Each row is a point on a landscape with many valleys, with its height.
A ball rolls from a point to the lowest of its 5 nearest points, and stops where none of them is lower. Distance is the straight distance between rows; heights are no part of it.
j_813 h=379: [ 0  1  2 -1 12 -4 -1 -2]
j_104 h=194: [  5   8   4   9  12 -12  -3  -1]
j_934 h=490: [ -6  -1  -8   0  -3 -14  -4 -15]
j_171 h=549: [ -5   0  -5   4  10 -10 -11 -12]
j_653 h=350: [  8  10   4  12  12 -12  -1  -1]
j_265 h=214: [ -6  -7 -17  -7 -28  21 -10  -2]
j_904 h=349: [  1 -11  12  -9  -3  25   7  18]
j_725 h=172: [-6 -2 -3 -9 -1  0  5  0]
j_902 h=772: [13 10 10 22 17 -5 -8  7]
j_341 h=206: [  2   1 -11  -9 -24  27  -3  11]
j_541 h=290: [ 0 -6  7 -7  7  8  6  7]
j_139 h=91: [-1 -8 10 -3 18  8 -3  7]
j_920 h=433: [  1   8  -3  10   3 -19  -2 -12]
j_909 h=234: [ 0  2  0 -5  2 -5  8 -2]
j_107 h=246: [ -7  -7 -17  -6 -34   7   0 -10]
j_704 h=793: [17 12 14 24 15 -6 -3 11]
j_181 h=373: [-7 -6 -3 -5 12  3 -7 -1]
j_860 h=208: [-2 -3  1 -9  0  4  9  7]
j_28 h=356: [  1 -10  14  -8   4  16   7  14]
j_401 h=326: [ 3 -6 14 -6  8  6 12 11]
j_858 h=263: [ 3  0  8 -8  2  4 14 10]
j_250 h=388: [ 7  6  9  1 10 -7  9  3]
j_374 h=413: [ 1  1  4  3 16 -3 -6  1]
j_92 h=219: [ -2  -6  -1 -12  -7  22   2  11]
j_709 h=911: [20 17 11 36  7 -3 -8 17]
j_967 h=187: [ -8  -5 -14  -9 -24  10  -2  -6]
j_332 h=474: [-7 -4 -5  0 11 -3 -9 -9]
j_483 h=460: [-12  -8  -7  -4   4   0 -10 -10]
j_163 h=344: [ -7  -5  -7  -4 -16 -15   5 -17]
j_701 h=182: [  6  -7   7  -9 -15  29   7  20]
j_469 h=283: [  3 -10  13 -10  -2  18  10  16]
j_66 h=331: [ 2 -9 16 -1 16  8  1 10]
j_43 h=199: [-7 -2 -7 -9 -9 -2  4 -4]
j_893 h=143: [ -5  -3  -5 -12 -11  11   5   6]
j_872 h=447: [ -3   3  -5   3  -5 -19   1 -15]
j_99 h=269: [-4 -6  2 -8  5  7  1  4]
j_468 h=436: [ 6  5  5 10 17 -6 -7  1]
j_581 h=507: [10  4 16  9 15 -4  5  8]
j_515 h=170: [ -1   0  -3 -12  -9   9  11   7]
j_740 h=190: [ -6  -1  -8 -11 -13   1   7  -3]
j_129 h=145: [ -4  -2  -3 -10  -4   0   6   0]
j_316 h=167: [ -6  -2  -8 -12 -12   6   5   1]
j_444 h=235: [-12  -9 -14  -9 -10   9  -8  -6]
j_256 h=286: [-2 -5  2 -3 14  4 -3  1]
j_270 h=524: [  0   5  -5  11   2 -21  -6 -16]
j_247 h=97: [-10  -7 -12  -8 -22  -3   1 -12]
j_470 h=430: [ -1   4  -5   1   1 -16   4 -11]
j_849 h=536: [ 6 -1 11  3 15  0  1  5]
j_628 h=364: [-11  -7 -10  -8  -1   2  -6  -7]
j_563 h=593: [ 10  16   3  24  12 -11  -9   0]
j_768 h=334: [  2   7   3  -5   0 -11  13   0]
j_959 h=548: [ -6  -2  -6   5  -8 -21   0 -21]
j_648 h=408: [  6   9   5   6   8 -13   4   0]
j_134 h=372: [ 2  6  2  0  9 -9  1 -3]
j_662 h=266: [-9 -5 -9 -9 -7 -2 -1 -9]
j_530 h=169: [ -1  -1  -7 -12 -18  18   5   8]
j_844 h=724: [ 16  16  11  23  11 -10  -2   8]
j_977 h=54: [ -9  -6 -10 -10 -10  14  -3   1]
j_998 h=146: [ -7  -4 -13 -10 -21  16  -1   0]
j_638 h=407: [  7  15  -4  22   5 -18 -11 -10]
j_670 h=515: [  1 -13  21  -2  12  14   2  13]
j_3 h=247: [ -6  -3 -18  -5 -35  17  -5  -4]
j_78 h=332: [ -1   3  -5  -1  -7 -17   6 -11]
j_925 h=607: [ 6 -2 16  8 20  1 -3  8]
j_932 h=879: [17 10 17 27 15 -2 -8 13]
j_17 h=537: [ -5   3  -6  10   5 -16 -12 -16]
j_556 h=333: [ 8  5 11 -2  7 -5 14  7]
j_956 h=406: [  1   7  -3   6   6 -16  -4 -10]
j_835 h=133: [  3   9  -3  15   9 -16 -11  -9]
j_304 h=105: [ -3   2  -6  -7 -13  -9  11  -7]
j_689 h=677: [13  8 14 15 17 -7 -2  8]
j_154 h=401: [  2   8  -6  19   4 -20 -13 -16]
j_866 h=178: [ -4  -4 -14 -11 -22  22  -5   5]
j_603 h=224: [  0  -5   4 -11  -3  15   8  12]
j_135 h=171: [-10  -6 -11 -10 -11   5  -2  -4]

Call two points neighbours if one is among the 5 nearest of the other. Go from one point of each pair to the other, from neighbour to neighbour, staying as low as possible. Name the highest point that can't be avoided.
j_104 / j_977: j_134
j_977 / j_129: j_316
j_247 / j_304: j_135

Where does a ball stop that starts at each point below?
j_374: j_139
j_332: j_139
j_813: j_129
j_515: j_977
j_689: j_104
j_250: j_129
j_904: j_977
j_28: j_977
j_470: j_304

For each start below, name every point that the ball comes to, in order.
j_768: j_909 > j_129
j_541: j_860 > j_129
j_316: j_893 > j_977
j_581: j_556 > j_858 > j_860 > j_129
j_3: j_998 > j_977
